Points on a hilly landscape, in no order, each with its height.
A ball rolls from a point to whichever of its 2 nearest points has the largest drop for the distance, and stops where none of them is lower. Distance is the straight distance between rows; heights are no part of it.
q_60 (h 500): [106 152 140 175 142 105 118 104 124 148 128 139 141 133 128 130 131 155
  44  73 110 182]
q_195 (h 398): [145  97 138 126 126 117 196 141 142 150 120 109 108 210  90 168  79 114
 122 191 186  84]
q_29 (h 473): [103  98  94 144 144 100 140 146 175 140 137 139 131 124  70 240  77 101
 145 150 140  97]
q_880 (h 298): [113 119 152 149 107 113 152 114 142  74 114 126 130 192 135 139  70  99
 157 231 184  56]
q_838 (h 597): [136 171  98 106 104 171 102 114  89  91 113  77 173 134 140  72 129 115
  94  66 110 165]
q_279 (h 595): [145 166 129 121 109 196 118 127 151 170 118 103 116 131 113 107 113 171
 113  72 136 199]
q_537 (h 562): [125 180 135 150 159  83 149 121 108 146  88 135 125 122 147  58 117 157
 117  82 104 155]
q_45 (h 348): [108 150 143  99 134 205  90 141 129 109 168 127 130 132 171  75 108 154
 172 109 124 135]
q_434 (h 505): [151 140 159 167 128  87 158 125 104 135  90 158 119 111 140 142 107 146
 140 142 140  78]
q_637 (h 287): [150 109 122 114 176  68 164 126 174 159 118 116 124 154 114 150 131 131
 144 135 145 130]
q_794 (h 176): [119  92 129  80 140  92 151 107 134 126 155 139 129 115 169 106 129 127
 164 168 138  93]
q_722 (h 448): [155 155 159 127  99 167  62 153 106  82 164 156 116 136 169 117 129 137
 152  90 109 110]
q_501 (h 340): [103 139 122 139 106 188 129 126 101 112  83 107 166 130 157  73  93 157
 104 101 150 171]
q_802 (h 544): [113 132 103 130 126 137 105 118 114 153 120 109 148 106  91 148 184 116
  38  93 101 192]
q_742 (h 497): [173  65 153 118  87 103 156 110 164 104 112 133 142 143 142 158 119 103
 158 162 175  93]
q_289 (h 449): [164 111 154 179 196 130 156 130  95 138  85 138 149 108 128 100 138 145
 118 124 152 157]
q_281 (h 369): [144 114 132 120 154  95 187 147 149 194 131 115  66 175  92 144  87 129
 122 173 163  98]
q_706 (h 403): [135 105 127  89 143 122 162 117 136 182 145 137 113 112 117 106 138 141
 126 126 125 171]
q_265 (h 541): [126 127  91 119 136 191  54 125 108  46 142  91 181 134 129 111 172 123
 141  87 117 132]
q_889 (h 62): [107  67 153  88 176 111 122  95 164 109 171 112 113 134 150 131 130 124
 164 209 160  69]
q_654 (h 319): [106 144 131 121 198  91 168 174 148 162 150 116  86 181  92 141  83 118
 154 199 168  71]
q_737 (h 582): [145 108 140 144 141 181 106 158  42  80 102 145 122 127 150 123 185 135
 124 126 111  99]
q_557 (h 639): [ 82 164 113 122 105 157 117 151 202 162 170 133 114 122 131 164  82 137
 127 101 112 183]
q_481 (h 445): [ 80 148 129 150 127  90 151 168 146 156 124 162 120 124 143 148  98 142
 126 133 130 112]
q_489 (h 477): [103 138 144 149 148  93 185 162 131 139 132 156 107 124 133 158  83 134
 148 176 159  71]
q_333 (h 506): [134 139 153 140 139 124  84 119  66  60 123 114 144 162 172  91 185  94
  92  71  98 109]
q_648 (h 354): [161  96 130 155  84 117 171 126 159 109  89 131 120 207 107 168  82 128
 158 215 185  87]
q_465 (h 447): [130 128 103  87  94 136 130 131 130 162 151 125 131  86 104 130 154 124
 150 110  91 161]
q_238 (h 527): [154 137 135 169 122  65 149 119 125 171 106 151 105 115 118 136 143 125
  90 122 124 121]
q_33 (h 352): [116 117 109  95 177  83 127 152 172 148 134 124 115 178 123 156 112 105
 166 184 150  96]
q_704 (h 555): [115 147  80 111  79 145  91 128  94 103 148 121 154 105 117 155 131  97
 102  72  87 139]
q_660 (h 253): [104 131 130  92 163 141 114 110 130  86 166 108 125 117 160  98 157 144
 188 161 123 101]
q_183 (h 664): [105 142 108 125 136 114 121 142 197 159 170 130  97 126  87 203  77 130
 129 113 121 156]
q_46 (h 576): [116 183 113 133 114 168 109 108 110 189  98 102 114 139  99  82 115 174
  69  94 118 199]
q_751 (h 402): [112 155 141  99  84 183  86 154 137 118 166 141 119 114 162 126  97 153
 120  83 118 138]
q_555 (h 584): [ 99 163 131 119 132 101 152 113 141 127 125 150 128 115 161  79 104 144
 161  89 130 154]
q_312 (h 492): [186 132 156 168 168 104 102 107 123  97  84 104 129 150 149 123 182 126
 145 132 122 113]
q_624 (h 487): [122 120 117  74  82 172 121 130  92 163 140 138 116  84 108 108 133 149
 103  95 112 165]
q_933 (h 671): [120  83 112 126  74 121 130 150 133 133  95 144 134 115 122 179 135  89
 136 168 126  99]
q_747 (h 224): [149 115 137 123 203 101 153 122 135 136 112  99 121 177 127 106 152 144
 179 159 155 105]
q_636 (h 204): [141 155 166 143 178 146 138 170 132 127 144 155 111 136 146 136  81 178
 167 125 160 110]
q_165 (h 523): [142 111 141 140 157 133 120 115 115 173 116 125 155 115 107 129 141 143
  55 100 134 180]
q_519 (h 415): [102 105 112 113 146  98 105 160 167 139 146 128 133 159 115 212  79  76
 170 184 141  90]
q_226 (h 607): [139 165 131 148 140  81 191 126 168 154 137 131 125 120 136 114  87 150
 168 114 126 160]
q_297 (h 645): [182  98 157 175  69 104 146 132 115 143 105 141 110  87 124 136 167  70
  78 106  94 135]
q_473 (h 154): [124 105 135 126 195 106 135  87 171 109 139  84 103 162 129 115 142 113
 185 213 159  83]
q_401 (h 286): [ 63 157  90 108  99 181 112 122 120 137 123 123 144 108 134  84  82 168
  95 100 128 159]
q_35 (h 625): [176 160 146 157 122  47 196 117 163 135 114 107 120 136 111 137 102 119
 161 128 127 118]
q_324 (h 546): [132  75 132 122 102 102 136  95 147 192 137 137 108 118 104 187 140 114
  85 148 126 115]
q_39 (h 440): [ 94 161  91 116 133 110 145 137 173 112 148 117 177 119 102 140 101 152
 149 128 156 157]
q_860 (h 510): [159 138 132 144 155 107  82 112  85  80  89 147 141 150 152 100 192 104
 105 125 113  98]
q_284 (h 375): [100 119 133  81 108 159 105 155 144  95 172 139 139 108 147 116 123  95
 183 133  95 124]
q_413 (h 526): [113 125  93 114  61 170 115 149  60 127 154 114 121  98 108 136 140 125
  74  84 100 160]
q_926 (h 483): [120 130  97  81 160 148 105 129 153 101 160 118 180 102 105 147 123 153
 175 110 135 136]
q_117 (h 691): [ 71 162 111 145 147 116 173 152 168 165 200 136  95 144  79 183  53 155
 134 111 135 144]
q_713 (h 475): [ 76 156 113 164 148  84 140 133 152 157 125 153 119 134 132 147 107 170
  74 104 118 146]
q_917 (h 472): [193 123 158 179 170 110 124 139 107  88  73 147 175 122 147 118 167 136
 123 121 155 124]
q_462 (h 606): [173 148 139 114 125 110 120 113  77 161  98 124  87 118 113  84 180  82
  77 110  90 128]
q_337 (h 686): [135 101 138 116  91 142  98 167 116 132 130 166 107 110 139 178 150 108
 110 126 101 105]
q_453 (h 419): [130  91 121  93  96 130 108 117 140  69 154 131 118 105 133 145 140  77
 198 137  96  95]
q_506 (h 384): [128 143 130 124 145 170 123 112  95  98 116 123 155 119 175  43 144 152
 143 111 137 166]
q_134 (h 479): [145 137 136 130 116 179  80 152  99  91 137 136 135 150 177  96 159 122
 110  63 103 136]
q_207 (h 351): [123 132 128 158  71 123 183 103 160  64 124 104 133 232 107 118  55  68
 167 227 173  76]
q_975 (h 559): [100 162 102 127  88 171 108  93  96 165 141  92 115 119 115 107 129 156
  42 103  90 172]
q_131 (h 577): [117 167  92 136  84 152  87 102 109 111 129  91 146 135 134 122 120 103
  54  34  84 162]
q_698 (h 631): [145 103 150 157  82 122 165 142  76 122 110 137 150  93 152  95 175  73
  93  93  88 134]
q_34 (h 285): [ 97 187 141 132 152 157  85 146 133 114 147 144 108 141 156 104  68 173
 153 124 136 117]
q_437 (h 545): [147 163 142 136 142  66 130 127 121 150  84 143 125 137 145 103 156 123
 124 113  94 120]
q_651 (h 567): [134  80 135 132 113 103 160  83 112 191 127 134  83  95 104 135 170 106
  52 140 114 146]
q_782 (h 461): [158 105 150  97 114  97 130 130 182 109 132 132 127 130 126 169 133  90
 193 151 131 110]
q_685 (h 658): [158  92 134 144  67 102 129 120 109 112  67 138 134 113 119 152 163  82
  96 135 114 108]
q_150 (h 515): [114  85  94 109 106  87 115 115 168 174 127 148  99 123  90 221 106 104
 128 160 124  91]
q_334 (h 614): [117 125 123 158 101 150 144 156  63 122  99 145 166 100 140  95 162  94
  52  89 118 185]
q_378 (h 518): [157 124 115 114 140 147  73 116 127  80 149 127 161 119 124 130 173 125
 164 110 118 123]
q_151 (h 598): [120 133 133 162 139 169 112 159  58  85  89 145 170 124 151  92 168 118
  99 124 121 153]
q_908 (h 316): [118 142 136  89 144 122 103 129 175 103 181 130 129 115 140  98 102 115
 205 150 128 109]
q_124 (h 587): [127 123 148 127 101 112 123 128  92 176 141 141  96  85 113 110 170 114
  58 119  87 134]
q_345 (h 565): [103 115  89 166 117 147 123  94 117 163 164 105 131  99  82 133 145 167
  39 111 107 185]
q_459 (h 397): [ 78 161  80 151 149 124 171 152 121 141 140 134 152 103 104 128 101 161
 143 136 133 162]
q_351 (h 418): [147 150 129 153 179 170 129 130 110 115 106 128 143 142 140  95 129 165
 136 118 139 170]
q_478 (h 524): [180  64 165 147 121 134 144  88 169  77 118 114 134 128 143 144 167 123
 188 177 170 100]
q_11 (h 564): [120  82 150 152 155 177 125 113  75  71 123 114 110 112 158 102 210 126
 151 165 132 110]
q_178 (h 542): [155 114 116 111 115 122 118 113 114 101 125 125 171  95 122 101 166 137
 121 101 124 112]
q_269 (h 276): [175 139 176 126 144 155 119 151 150 140 149 133  82 135 126 131 110 161
 184 147 150  87]
q_820 (h 702): [153  84 158 117 124 139  97 128 109 122 112 165 117 123 131 172 133 140
 126 137 144  65]
q_768 (h 617): [103 180 101  98 123 159  94 119 189 155 131 109 136 128 102 146 101 164
 140  90 123 181]
q_941 (h 346): [ 63 149  88  98 135 149 136 126  98 134 124 135 164  94 134  90 112 144
 136 150 132 130]
q_80 (h 349): [134 124 121  78 132  89 135 113 164 177 151 110 103 123  97 143 114 138
 150 134 138 128]
q_23 (h 547): [154  69 153 141 128 142 120 118 108 104  97 125 127 123 161 126 184 123
 175 185 145 107]

For each start below, name the point where the ball stops.
q_860 => q_401
q_478 => q_889
q_333 => q_636
q_555 => q_481
q_933 => q_889
q_265 => q_636

Call two points neighbours if one is among the 2 nearest of the other. Go from one point of each pair to the other, from neighbour to neighbour, staying as low as possible. Name the highest point that can't be avoided.
q_654, q_481 => q_462
q_654, q_880 => q_195
q_636, q_401 => q_860
q_481, q_975 => q_345
